Points, in no order, along strands that fork, close into loops and pass close to each other.
(in the rows, 128 means zero)
Points whose rows are less than 85.1 apart are linked; no others are. Some points are linked to none.
<1181>: [ 87 119 129 183  74 140  81 160 181 101 150 106 113 194 205 169 123 131
 108 102  67 148 184  73 104 168]
<233>: [136  88 174 107  93 112 139 109 123 115 211  70 131 103  92  85 171 111
 107 113  75 162  90 121 147 122]
<317>: [143 126  97 110 182 126 108 138 148 122 124 110 139 184 154 140  56 150
 188 120 181  94  93 156  88 148]
<1270>: [151 144 173  94 106 104  98 112 128 125 127  71 118 135 106 108 208 139
 167 125 140 190  93 141 113 131]
<790>: [133 152  77 169 155 133 106 174 142 118 119 105  67 179 194 138  78 139
 152  99  92  85 169 117  94 133]
<1731>: [137 166 117 170 150 127 122 165  91 129  78 170  55 169 170  97 176 141
 108 157  92  85 157 150  98 147]
<94>: [ 70  71 119 132  96 142 115 137 148 132 129 127 114 157 105 134 125  74
  43 109  38 146 157  82 164  95]
<668>: [110  81 151 146  79 144 120 111 141 104 144  99 106 122 142 102 141 118
  49  93  64 162 152  97 131 108]
<281>: [124 134 149  83 106 134 147 116 117 166 116 154 124  79  66 173 177  86
 145 130 138 138 112 117 166  99]
<1848>: [139  86 113  77 133 101 137 149 127 132 186  76 151 171 111 140  90 115
 139 138 124 107  68  95 134 150]
<532>: [138  85 140  71 147  90 114 146 121 106 164  51 125 167  80 112 128 102
 126 152 112 133  75 125 148 162]
<1046>: [168 168 125 122  83  77 142 113 125 149  97 134 171 143  99 115 204 172
 165 162 150 148  68 126 111 121]
<562>: [136 124  78 165 139 127 124 156 141 133 133  98  91 156 181 144  73 142
 126  92  91  95 164  93 100 120]
<208>: [130  93  83 123 189 135 127 138 124 154 119 108 107 160 117 146  79  92
 124 120 133  75 129 136 107 116]
<525>: [142 159  84 133 196 135  85 145 146 124 136  92 100 204 188 120  72 159
 163 121 156  94 107 135 102 151]
<1297>: [134 168 123 138 117 111 112 169  86 100 107  67  63 178 126  86 162 151
 113 168 117 118 139  94 149 166]
<1931>: [115 213 113 161 158 119  87 102 140 129 103 157 159 144 189 116 171 183
 148 121 170 130 105 186 118 150]
<211>: [125 143 149  80  72 156 175  89 174 115 190 178 160 111 101 126  94 137
 147 107 156 162 144 131 145 115]
<741>: [ 91  82 108  95 136 143 117 154 144 135 161  86 132 167 109 158 104  75
  94 144  51 104 105  81 170 111]
<979>: [ 96  88 115 111 129 147 121 163 153 145 164  76 134 188 129 172 107  94
  89 142  58 103 143  67 168 120]
<1786>: [111 122 133 152 166 181 150 113 131 134  72 189 110  87 161 158 111 127
 117 110 165 115 177 177 112 112]
<1708>: [100  95 129 146  92 165 106 151 172 120 154  80 142 195 194 154  97 138
 117 125  94 129 147  64 125 160]
<920>: [136  85 152  79 121 141 129 129 129 108 156 101 126 122  99 123 121 106
 102 126 115 137 119 124 145 137]
<1184>: [139 137 113 119 164 110 108 130 146 106 123 129 154 168 126 124  63 155
 188 131 193 101  90 175  77 156]
<677>: [126  93 101 118 154 111 132 148  96 141 145  91 121 123  92 141  94  91
 110 149 105  91 109 103 157 123]
<2061>: [155 174 147 104  63  84 120 115 128 120  85 120 152 140  96 116 209 167
 166 157 161 179  74 132 116 137]
<902>: [143 159 146 133 112 121 139  97 137 113 152 141 163  76 147 125 113 165
 196 103 177 131 115 161 116 124]
<247>: [119 100  78 155 157 160 136 136 134 142  91 150  82 127 135 160  72 100
  94 104 120  84 175 139 114 107]
<311>: [128 145 104 176 109 122 135 165 102  93 102 107  65 116 151 118 109 135
 106 126 108 116 172  98 132 140]
<801>: [147 106 170  81 148 104 121 146 115 117 148  65 137 150  66 106 165 108
 134 161 122 142 102 134 144 158]
<112>: [143 138 120 131 203 118 137 147 112 137  79 161 145 183 119 126 141 142
 126 181 165 106 124 160  99 146]
<2132>: [119  78 120  84 111 138 135 141 122 121 160 115 145 142 108 130  93 101
 100 127 113 121 110 102 157 134]
<256>: [120  91 141 115 114 151 123 137 131  91 106  95  91 122 116 129 130 111
  69 115  89 143 171 105 148 121]
<441>: [166 175 142 144 111  84 143 101 165 148 131 137 174 132 118 108 157 167
 209 152 170 124 101 163  91 132]
<856>: [133 107 116 159 125 176 151 125 105 121 112 154 111  68 141 131  96 131
  94 101 125 121 178 118 146 102]
<2115>: [132  99 167  76 120 108 127 114 153 119 212 101 126 130  52 110 150  94
 123 135  96 151  97 152 138 130]
<550>: [131 168 158 106 101 139  85 108 143  85 119 108 122  82 179 136 156 155
 143  82 153 187 121 138 140 142]
<1743>: [154 160 148 140 136 101 118 136  92 119 138  90 153 144 119  87 152 174
 166 162 169 143  98 128 119 151]
<1514>: [153 129 150 122 156  99 149 120  99 179 127 132 155 103  83 147 185 105
 153 170 129 121 116 120 130 106]
<2077>: [ 72  67 121 107 126 144 108 140 153 138 158 103 128 161 100 137 127  62
  85 136  41 121  99  87 157  96]
<1652>: [171 148 139 145 159  96 118 130 126 144 127 126 180 179  94  83 169 164
 172 171 155 106  93 164  86 147]
<109>: [146 179 143 144 125  94 121  97 161 103 156 145 176  96 152 104 111 169
 206 115 185 123 108 180 102 146]
<280>: [119 107 132 130 204 145 141 123 110 163  98 176 121 102  93 157 142  77
 109 156 131  82 153 154 119 100]
<1616>: [120 140 114 152 100 137 112 150 125  67 101 112  81 108 168 128 109 155
  91 114 104 141 168  94 147 149]
<1976>: [140 157 133 108 130 102  79 139 116  73 149  68 135 164 153  80 108 171
 142 129 168 151  65 104 133 183]
<1967>: [148 124 149 146 147 135 150 116 107 149 122 141 139  86 120 128 136 133
 145 120 158 122 137 146 118 106]
<707>: [ 90  89 122 121 117 154 119 147 135 113 114 133  98 129  88 148 120  80
  52 117  55 130 185  93 177  95]
<664>: [189 161 131 132 151  93 129 130 126 167 119 136 190 173  99 109 197 165
 161 170 124 123  93 151  89 113]
<1401>: [156 129 168  96 139  95 134 145 111 144 144  90 155 134  64 128 172 119
 160 180 140 137 106 123 143 151]
<2112>: [127 121 136 126 148 159 161 108 112 166 142 192 137  72  93 146 131  89
 145 104 141 103 148 149 133  72]
<1914>: [113 172 134 137 168 133 115 122 149 101  86 176 172 124 180 139 101 170
 174 126 203 105 116 197 110 165]
<701>: [120  93 115 137 159 161 142 112 114 144 123 171 128  95 106 127  88 105
 114 103 143  92 143 163 116 100]
<961>: [106 103 132 123 130 140 130 157 127 105 109 102  73 118  81 152 151  78
  60 129  48 122 192 103 172 107]
<823>: [ 90 104 130  87  54 181 146 103 176 125 175 207 166 128 137  99  74 107
 117 118 145 177 134 118 118 141]
<1965>: [120  84  82 108 144 153 134 121 139 162 160 177 149 134 107 129  52  85
 133  98 133  88 119 148 115  94]
<98>: [135 146 126 139 187 148 151 127 122 141  62 178 112 130 163 150 149 140
 119 145 161 123 160 170 103 125]
<2147>: [105  86 108 135  91 183 142 116 121 131 129 189 150  93 154 116  57 130
  97  88 116 133 151 105 146 106]
<511>: [133  95  78 130 196 119 126 139 121 158 142  86 113 159 113 160  85  86
 127 136  93  71 129 119 128 104]
<1407>: [ 76  63 121 130  64 146 122 127 154 149 186 120 146 155 118  89 134  63
  99 115  68 149  93  99 140 117]
<2015>: [159 142 127 128 201 119 138 131 106 152  81 157 141 180 122 126 173 141
 116 182 131 123 132 158 104 128]
<1057>: [ 79  74 145 119  62 191 118 109 159 141 129 195 143 125 149  92  94  89
  92  92 103 180 152 105 136 116]
<1269>: [119 137 117 152 135 142 109 103 140  93 141 164 154  73 179 120  77 162
 143  83 166 124 123 175 113 136]
<1700>: [107 127 134  85  58 172 159 105 176 110 197 193 170 122 122 111  76 129
 127 123 157 164 131 127 121 134]
<452>: [135 202 121 148 141  93  71 123 109  86 154  99 152 137 172  74 128 188
 141 119 188 131  89 134 147 171]
<298>: [121 178 145 107  93 133  96 103 142  94 120 124 143  59 187 152 144 163
 153  77 169 182 114 147 157 142]
<2082>: [150 139 142 152 159 120 148 123  97 144 111 112 134 107 133 116 154 142
 144 147 156 131 137 140 114 121]
<1138>: [129 148 140  85  82 161 171  96 155 136 174 174 148  84  91 137 105 137
 159 101 154 153 142 132 146  96]
<2013>: [158 138 156 123 144 111 151 105 165 149 121 160 171 134 101 128 135 136
 192 148 177 105 129 189  91 123]
<1004>: [122 148 149 154  89 166 134 157 119  94  77 131  54  77 163 156 152 134
  99 106  88 152 211 107 154 128]
<1665>: [ 97  86 115  71  81 150 147 121 169 134 198 157 154 156 101 111  92  79
 107 134 108 152 104 113 136 141]
<743>: [162 139 135 125 197  99 142 123 115 177  96 147 161 149  98 138 190 126
 131 174 126 115 125 160 102 117]
<1787>: [130 165 123 167 156 120 109 113 111 104 119 131 128 101 180  99 117 162
 140 114 161 128 126 157 111 141]
<373>: [127 188 144 127  95 105 109 114 118 122  96 126 142  94 155 138 172 173
 166 123 178 172  88 127 128 131]
<879>: [130 134 111 168 124 144 111 117 121  86 125 131 132  74 192 116  83 163
 110  96 144 138 147 124 137 143]
<1664>: [148 140 130 160 168 121 140 132  91 129 114 103 111 121 134 104 143 133
 119 154 147 127 140 128 119 133]
<735>: [140 179 112 189 127 120 116 162  85 112  95 130  54 148 163  81 169 152
 118 151 106  98 157 128 121 151]
<168>: [137 134 158  90  94 102 132 115 112 153  89 113 122 106  90 153 207 112
 137 139 150 180 108 128 138 119]
<1228>: [108 144 109 157  61 118  77 163 166  68 115 112  79 160 197 153 112 133
  94  83  67 148 169  81 126 161]
<909>: [131 192 129 157 145 105 113 102 130 142 105 147 164 129 169 111 172 180
 170 129 165 139 100 166 103 128]
<1535>: [126 118 134 145 118 167 149 120 109 127 113 135 112  63 148 142 120 149
 120 101 139 138 163 119 148 109]
<1809>: [ 54  67 123 155  62 145 113 127 158 163 150 126 144 165 133  97 124  57
  89 106  64 152 124  82 144 106]
<1049>: [114 101  95 175 118 162 150 131 111 132 102 158  89  80 130 142  86 117
  84 102 105 106 199 110 151  94]
<1001>: [105 108 121 134 181 155 141 120  95 155 140 159 129  71  72 142 121  69
 110 139 101  87 141 122 152  90]
<841>: [162 117 137 142 173  88 139 129 106 150 141 119 166 133  75 108 143 111
 153 161 147  99 107 157 106 132]
<141>: [119 121 121 153 123 154 114 106 124 104 140 163 151  63 182 128  73 162
 134  87 149 135 137 150 120 120]
<342>: [168 151 148 135 117  88 149 113 146 129 161 113 169 129  95  99 131 169
 202 155 177 121 105 154 105 148]
<1633>: [140 126 135 154 181 126 160 110 103 176  86 156 115 103 131 150 173 116
 118 145 136 122 145 151 108 104]
<940>: [154 165 101 139 143  97 147 108 102 171  69 166 130 132 136 134 201 163
 113 150 118 163 110 138  98  88]
<1859>: [130 135 136 132 127 162 168  98 136 165 141 195 145  72 102 138 114 117
 165  82 154 112 140 169 116  80]
<970>: [120 142 115 149  77 120  97 166 140  60 102 110  66 141 179 135 107 139
  91  97  76 137 171  82 129 156]
<2005>: [128 156  88 149 183 132 150 160 104 128  59 177 106 170 161 137 103 151
 119 179 167  91 142 143 107 161]
<1126>: [ 89  73 126  98  67 151 127 121 163 143 196 133 145 162 111  93 121  56
 104 124  77 151  92 115 130 133]
<1570>: [130 205 147 133 126 121  76 124 110  98 133  92 118 128 175  98 175 179
 141 128 172 167 116 122 162 164]
<845>: [141 166 107 146 113  89 156 107  91 157  57 164 131 105 138 133 199 178
 110 143 131 167  95 128 109  92]
<1351>: [117 104 121 136 169 168 142 115 102 155 130 175 132  77  88 129 107  78
 110 109 122  88 155 143 138  85]
<697>: [124 111 136 118 168 139 141 134  89 147 134 130 127  83  77 143 131  89
 107 147 111 102 137 115 163 114]
<1683>: [106 112 121 148  84 144 102 153 175 104 132  83 110 185 184 164 107 135
  95 107  79 140 159  69 119 146]
<264>: [149 143 151 119 125 124 158  88 177 144 128 178 154 109 105 139 124 141
 200 125 183 100 129 204  95 115]
<2>: [146 130 128 125 165 112 123 127 144 115 111 144 161 167 112 117  97 150
 176 143 196  98 102 183  81 150]
<2038>: [126 170 137 120  85 137 122 101 144 108 137 152 154  45 180 157 121 167
 170  76 170 161 116 146 146 126]
<936>: [138 110  94 145 187 128 135 136 110 140  97 126  98 146 119 130 104 101
 109 140 146  96 141 150 103 126]
<1245>: [145 144 124 136 184 115 119 138 122 125  87 146 158 186 120 115 123 153
 149 162 183 101 107 172  88 152]
<2078>: [131 171  79 149 169 137  92 162 150 118 119 111  78 189 198 130  81 148
 154 112 130  91 146 135 105 157]
<646>: [145 171 174 107 110 111  73 113 124 109 127  68 109 141 139 101 201 164
 156 122 144 195  95 130 122 144]
<482>: [ 71  86 130 195  53 130 102 138 163 140 151  95 101 178 167 148 134 120
  75  97  53 154 169  65 112 125]
<1578>: [131 160 117 131  99 103 153 111  93 143  49 146 115  91 138 143 207 156
 109 147 142 177 105 114 135 105]
<1111>: [123 187 116 181 101 109  84 181  81  95 105 117  48 149 173  87 154 158
 120 134 108  88 138 103 144 163]
<2064>: [130  92 118 139 139 148 143 115 107 131 139 152 135  97 122 123  76 122
 117  99 140 104 134 146 122 107]
<1782>: [179 168 129 132 112  71 144 117 133 168 113 132 183 150  95 112 194 163
 170 167 132 135  82 138 100 106]
<1428>: [143 155 111 142 196 144 162 148 109 138  54 187 104 145 161 147 139 142
 106 175 148 112 161 149 115 147]
<486>: [135 113 156 112 117 160 137 125 113 115 126 117 119  86 135 129 119 138
 114 112 136 152 146 113 151 124]
<1166>: [124  98  96 125 109 136 135 162 130 116 125  89  99 149 143 151  92 125
  81 119  91 123 156  70 148 128]
<2095>: [136 110 141 120 117 156 116 133 122  83 119 100 118 106 152 125 103 151
 104 115 134 154 138 111 140 143]
<736>: [106  77 114 120  93 143 130 146 150 122 128  98 117 166 141 152 102 111
  73 118  79 131 145  74 146 114]
<1546>: [108  80 154 122 121 131 121 123 123 112 181  86 118 103  85 101 160  74
  74 123  37 146 115 110 170  96]
<253>: [135 137 112 139 145  95 139 183  79 116 106  72  67 147 100 116 166  91
  97 182  91 104 152  95 154 151]
<1179>: [136 112 155 100 149 136 141 132  95 141 133 111 131  90  81 140 151 100
 124 151 129 123 140 113 161 126]
<855>: [100  75 119 125 121 162 132 163 153 157 172  95 162 190 151 159  92 102
 102 139  78 102 145  65 156 124]
<260>: [127 113  83 139 180 149 145 151 118 140  68 148  86 142 136 162  88 100
 106 137 150  74 160 148 111 126]
<1618>: [138 141  96 161 179 103 138 153  94 150  93 131  76 167 127 107 156  97
  99 166 116  82 157 135 103 133]
<2105>: [166 136 140 125 171  80 138 123 113 185 119 143 178 128  77 144 193 107
 152 183 113 109 110 138 106 112]
<906>: [112 197 113 150 175 128  86 110 134 118 100 158 142 135 194 114 136 174
 139 121 181 125 128 189 123 164]
<1398>: [ 93  69 141 128 106 168 122 148 170 147 169  85 157 203 161 146 103 108
 112 133  93 118 140  72 140 142]
<1511>: [128 102  81 165 120 141 135 146 142 142 144 104 108 153 186 160  65 144
 113 107  81  99 168  75 123 110]
<1899>: [121  74 114  79 108 133 139 138 143 134 184  99 151 161 116 141  86 105
 121 137 116 116  83  99 144 144]
<1904>: [134 194 165 115 119 119  63 112 126  91 128  79 114 143 165  95 189 171
 144 118 150 190 107 136 141 155]
<655>: [147 146 119 146 166 115 159 116 106 174  79 154 118 121 143 142 190 139
 118 153 123 149 136 144 101  97]
<1372>: [115 147 125 144 184 169 145 120 132 132  63 178 114 105 176 158 126 145
 124 128 166 120 165 175 107 136]
<2097>: [136 142 118 133 132 102 125 175  92 108 102  58  71 167 111 100 160 118
  99 166 108 126 144  99 150 160]
<931>: [133  97  94 131 140 129 118 115 136 124 155 126 146 143 158 131  52 138
 150  94 150 106  92 140  81 124]
<1832>: [134 136 139 104  99  98 166 109 110 180 102 167 138  83  77 165 187  97
 140 141 143 128 100 126 147 102]
<1908>: [147 144 111 170 165 113 149 140  86 139  98 118  90 134 127  98 161 120
 102 164 121 114 156 122 114 137]
<349>: [ 51  73 128 167  79 141 114 136 157 163 140 123 125 176 133 133 132  67
  73 104  44 148 149  73 153  93]
<487>: [111  98  83 122 179 109 129 144 104 148 148  86 113 134  92 150  95  85
 117 153  83  74 111  93 153 103]
<942>: [ 94  73 142 168  58 133 116 121 141 114 157  81 121 140 149 102 141 118
  56 102  61 158 123  81 126 116]
<873>: [129 150 136 149 105 165 126 133 120  83  91 122  77  78 172 144 133 149
 102 112 121 155 185 113 153 135]
<934>: [115 120 129 135 139 135 139 169 104 116 101 105  72 105  92 156 146  83
  72 152  72 109 193  94 174 123]
<1341>: [143 165 141 148 145  92 108 110 139  98 143 127 164 127 140  86 108 172
 194 128 180 113  99 176  92 155]
<1274>: [144 130 149 132 170 113 147 133  87 158 122 110 138 105  89 142 184 106
 128 177 125 125 127 114 152 130]
<1455>: [138 136 161  97 105 127 132 118 114 144  91 102 121 105 116 151 180 131
 139 126 149 172 117 124 134 121]
<341>: [136 116 146 100 121 145 163 122 117 139 169 153 148  87  81 133 114 112
 143 120 144 122 132 131 147 119]
<1771>: [124 148 138  62  78 145 163  95 168 142 156 171 130  92  70 151 136 101
 153  92 145 170 138 140 156  88]
<392>: [129 139 141 133 128 146 162  91 145 166  96 187 138  83 127 162 141 132
 170  98 165 113 129 179 103  89]
<468>: [134 114 150 104 161  90 139 139 106 136 174 116 150 109  42 132 131 103
 156 181 126  96  97 125 157 140]
<1024>: [138 100  99 130 115 129 124 110 148 112 177 154 156 126 154 128  42 152
 148  98 153 109  94 139  89 126]
<360>: [132 195 131 160 148 104  90 110 110 101 145 120 152 115 180  93 130 179
 153 116 177 143 105 149 138 158]
<1447>: [120 143 149  65  86 141 151 105 147 150 140 161 122  85  51 160 158  88
 150 106 138 158 126 132 158  93]
<867>: [124 164 147 124 161 133 135 118 156 121  80 181 181 135 162 141 117 172
 188 146 196 106 121 187 103 153]
<865>: [124 124 117 141 161 113 142 159  85 129 109  90  83 111  93 139 150  81
  88 180  92  98 160  91 164 134]
<1342>: [122 151 130 129 124 113 150  93 148 155  64 195 147 102 149 171 148 155
 158 114 161 131 112 180  89 105]
<1364>: [127 135 129 131 110 152 102 124 128  70 131 127 138  82 186 126  87 160
 112 100 142 154 135 113 145 152]
<813>: [ 79  94 148 107  46 186 127 105 173 132 158 200 152 125 142  82  94  96
 113 105 123 182 139 116 123 130]
<1941>: [ 81  79 121 170  68 130 107 130 163 126 145  80 111 177 156 132 132 115
  70  99  60 152 142  75 117 118]
<1673>: [128 120 125 150 200 138 151 121 112 152  86 163 106 116 117 156 148  92
  95 155 138  91 164 160 116 118]
<1972>: [145 101 176  75 109 125 125 123 140  93 167  92 133 130  99 110 127 132
 133 123 134 160 108 139 123 157]
<1380>: [138 110 101 159 170 118 142 128 103 131 108 108 107 125 127 112 102 125
 111 133 146 102 135 130 105 126]
<63>: [ 95  87 135 119  72 194 132 109 144 125 120 195 147  99 157 115  79 130
  92  88 110 158 165  96 154 117]
<530>: [142 120 170  95 113 150 126 112 127 116 121 100 111 100 125 147 153 129
 133 104 140 171 133 126 142 120]
<725>: [124 122 116 141 129 125 111 102 150  92 168 160 161  97 168 119  53 157
 157  87 173 114  99 182  88 134]
<1074>: [145 110 131 125 168  91 139 136  90 141 156 104 154 120  63 121 129 104
 149 174 137  94 100 134 131 142]
<937>: [ 99  84  91 134 105 176 142 119 118 152 137 209 161  94 139 109  48 103
 111  89 113 122 147 117 136  90]
<2100>: [127 146 137 117  87 162 171  95 143 147 160 192 144  65 117 144 103 141
 169  87 162 134 144 147 134  89]
<1505>: [130 221 129 147 122 109  79 116 107 117 120 109 137 122 180 110 191 193
 145 133 168 159 104 127 158 155]
<1035>: [127 139  70 140 182 140 150 158 114 136  65 151  88 158 159 167  81 124
 134 149 175  77 149 133 113 150]
<1705>: [125  80 155  78 120 128 130 123 140 110 186 102 131 139  77 106 130  89
 104 123  94 137  94 137 144 133]
<1238>: [104  70 121 132  94 132 115 140 157 123 137  78 106 182 145 142 120 104
  75 106  64 142 141  83 128 118]
<420>: [ 97  69 137 109 126 130 114 126 139 118 160  94 120 135  88 110 140  75
  66 127  38 135 107 110 156 106]
<533>: [106 150 111 166  68 121  73 174 168  85 137 120 107 176 226 170 112 139
 112  86  70 145 174  59 125 175]
<1239>: [147 152 152 118 150 126 150 123 162 137  87 188 179 139 132 140 128 166
 191 154 185  99 121 189  98 142]
<502>: [111  96  95 170 124 153 137 140 149 161 152 134 135 166 183 159  63 128
 107 111  78  96 189  73 126 104]
<796>: [120 105 130 146 169 183 147 106 121 148  99 189 122  83 135 151 109 110
 111  97 148 110 169 176 114  92]
<1845>: [122  85 156 122 105 146 123 122 136 103 129  87  98 118 123 116 144 116
  60  96  77 154 159 114 144 110]
<1895>: [113 165 107 165 176 141  94 118 138 101  95 153 122 120 185 121 105 151
 126 110 171 121 133 179 108 161]
<1933>: [131 122 166  80 147 109 137 133 132 136 183 118 146 110  28 139 143 100
 162 181 119 113 109 129 160 145]
<1928>: [143 144 120 122 128  92 103 139 122  90 163  83 149 149 150  90  79 173
 156 118 172 133  67 110 116 166]
<1536>: [132 125  95 151 107 117 140 171 111 107 104  93  71 131 140 135  92 122
  98 122  98 109 164  86 132 136]
<886>: [116 109 122  74 100 148 155 126 142 129 189 177 159 120  78 120  86  91
 114 135 115 139 117 119 160 129]
<1234>: [123 123 160  69 137 130 141 125 144 126 190 131 137 106  29 141 141  94
 149 161 106 124 120 132 168 128]
<55>: [131  90 108 123  96 153 127 124 123 109 144 141 144 109 152 130  61 144
 109 108 136 127 114 103 135 130]
<1079>: [127 112 145 136 105 161 136 153 124  96  95 113  66  98 126 143 134 118
  77 107  86 143 205 103 158 119]
<828>: [150 140 128 123  98  75 164 103 119 177  92 168 154  93  87 146 184 126
 143 153 138 128  96 135 110  96]
<777>: [113  90  69 159 138 160 133 140 139 158 103 161  96 144 143 163  63  99
  92  87  84  84 197 115 122  83]
<602>: [160 169 137 162 166 103 115 125 103 138 129 113 164 176 112  77 166 176
 156 168 156 124 100 145 102 138]
<1131>: [120 219 122 143 101 103  92 106 107 123  95 133 139 109 178 126 196 183
 148 121 170 177  85 133 154 141]
<1403>: [144 102  88 129 174 138 117 124 143 142 150  95 136 169 164 141  57 133
 147 100 134  95 112 134  88 116]
<475>: [158 126 181  78 110 103 136 125 143 102 164  90 139 133  87 113 140 146
 165 142 155 155 105 142 123 158]
<1999>: [143 144 103 163 154 120 135 169  92 132  68 153  56 176 148 106 160 115
 112 155 102  82 163 141  95 148]
<1779>: [117 137 153  60 116 146 144 104 164 133 194 151 137 109  47 132 140  85
 138 126 101 157 129 135 160 112]
<1822>: [149 147 127 137 132  86 108 120 127  87 164 118 161 123 146  90  84 168
 178 122 178 121  80 149  98 156]
<593>: [131 170 149 109  80  99 125 110 126 131  91 124 144 113 118 141 187 161
 175 139 171 173  85 129 128 129]
<1671>: [162 142 158 115 121  92 138 133 123 110 160  98 153 130  96  97 124 160
 179 150 172 136 102 136 125 157]
<465>: [162 150 169  87  91  83 117 114 137 143 131  75 139 153  75 115 208 136
 176 146 146 176  92 146 121 139]
<1901>: [139 127  92 122 189 139 102 134 150 124 142  98 135 185 185 138  51 154
 168 110 158  96 103 140  85 143]
<1105>: [141 182 130 145 123  96 121  99 157 148  99 154 172 133 150 113 166 182
 197 135 160 133  92 173  85 127]
<1540>: [104  98  77 168 115 153 144 144 123 149 106 166  97 111 135 151  69 113
  79  92  81  92 197  93 151  80]
<2083>: [132 167 142 136  93 121 134  88 150 124 136 158 155  54 159 149 121 171
 184  91 176 140 111 159 127 114]
<749>: [161 143 171  83 112  95 132 126 138 139 144  85 143 137  71 136 179 131
 176 155 150 156 104 138 131 143]
<924>: [163 126 152 126 164  99 145 111 141 156 137 152 167 137  83 128 144 122
 175 158 166  92 117 184  91 128]
<892>: [106 127 138  66 122 162 157 123 140 128 190 176 153  98  62 128 109  74
 134 131  90 150 137 121 166 118]
<156>: [134 137 135 139 117  91 160 100 126 168  71 179 144  91 122 152 173 142
 146 123 152 138 102 161  98  88]
<579>: [138 104 110 137 155 106 141 142  88 135 122  84 111 127 107 128 105 101
 110 138 130 103 126 106 140 129]
<791>: [130 182 118 159  95 111  83 177  75  90 115  90  42 176 155  84 157 163
 121 160 103  92 126  91 142 171]
<1529>: [149 104 184  86 127  97 122 119 132 122 183  65 126 134  70 101 175 109
 134 132 105 159 101 152 134 141]
<485>: [130  95 173 102 117 118 129 115 118 130 196  88 113  94  84 107 181  91
 106 110  61 164 103 119 160 102]
<459>: [133 186 136 129 133  95  62 130 111  74 160  82 142 154 171  72 117 188
 134 128 177 143  81 114 160 187]
<432>: [128 139 145 106  84 100 152 116 100 146  55 151 123  93 104 153 206 128
 110 147 157 174  97 117 135 105]
<1339>: [134  87 121  67 150  94 128 154 121 123 174  62 133 166  84 139 113  93
 134 156 111 117  74 106 151 151]

A fork is a point with three links, a tip a point with one. Leave the first point through the second and follow the links. Name the first fork or tip that comes.
<532>, <1339> => <920>
<1181>, <1683> => <233>
<697>, <1179> => <1901>
<1928>, <1976> => <1671>
<1234>, <1933> => <2013>

A piece is two or more points that can be reached from each other along the links. Count, over all rows, the pieces, the separate loops (a circle has one, a figure eight two, a Y none), the forks (points with three links) and the tips (points with one).
pieces => 3
loops => 7
forks => 18
tips => 10

Name the points in between on the shortest way along the links from the first point to the second, in order.
<1845>, <482> => <668>, <942>, <1941>
<256>, <1708> => <1079>, <1004>, <873>, <1616>, <970>, <1228>, <533>, <1181>, <1683>
<1372>, <2064> => <1786>, <796>, <701>
<743>, <790> => <2015>, <112>, <1245>, <2>, <1184>, <317>, <1901>, <525>, <2078>
<886>, <1914> => <892>, <1779>, <1234>, <1933>, <468>, <1074>, <841>, <924>, <2013>, <1239>, <867>
<961>, <1618> => <934>, <865>, <253>, <2097>, <1297>, <791>, <1111>, <735>, <1731>, <1999>
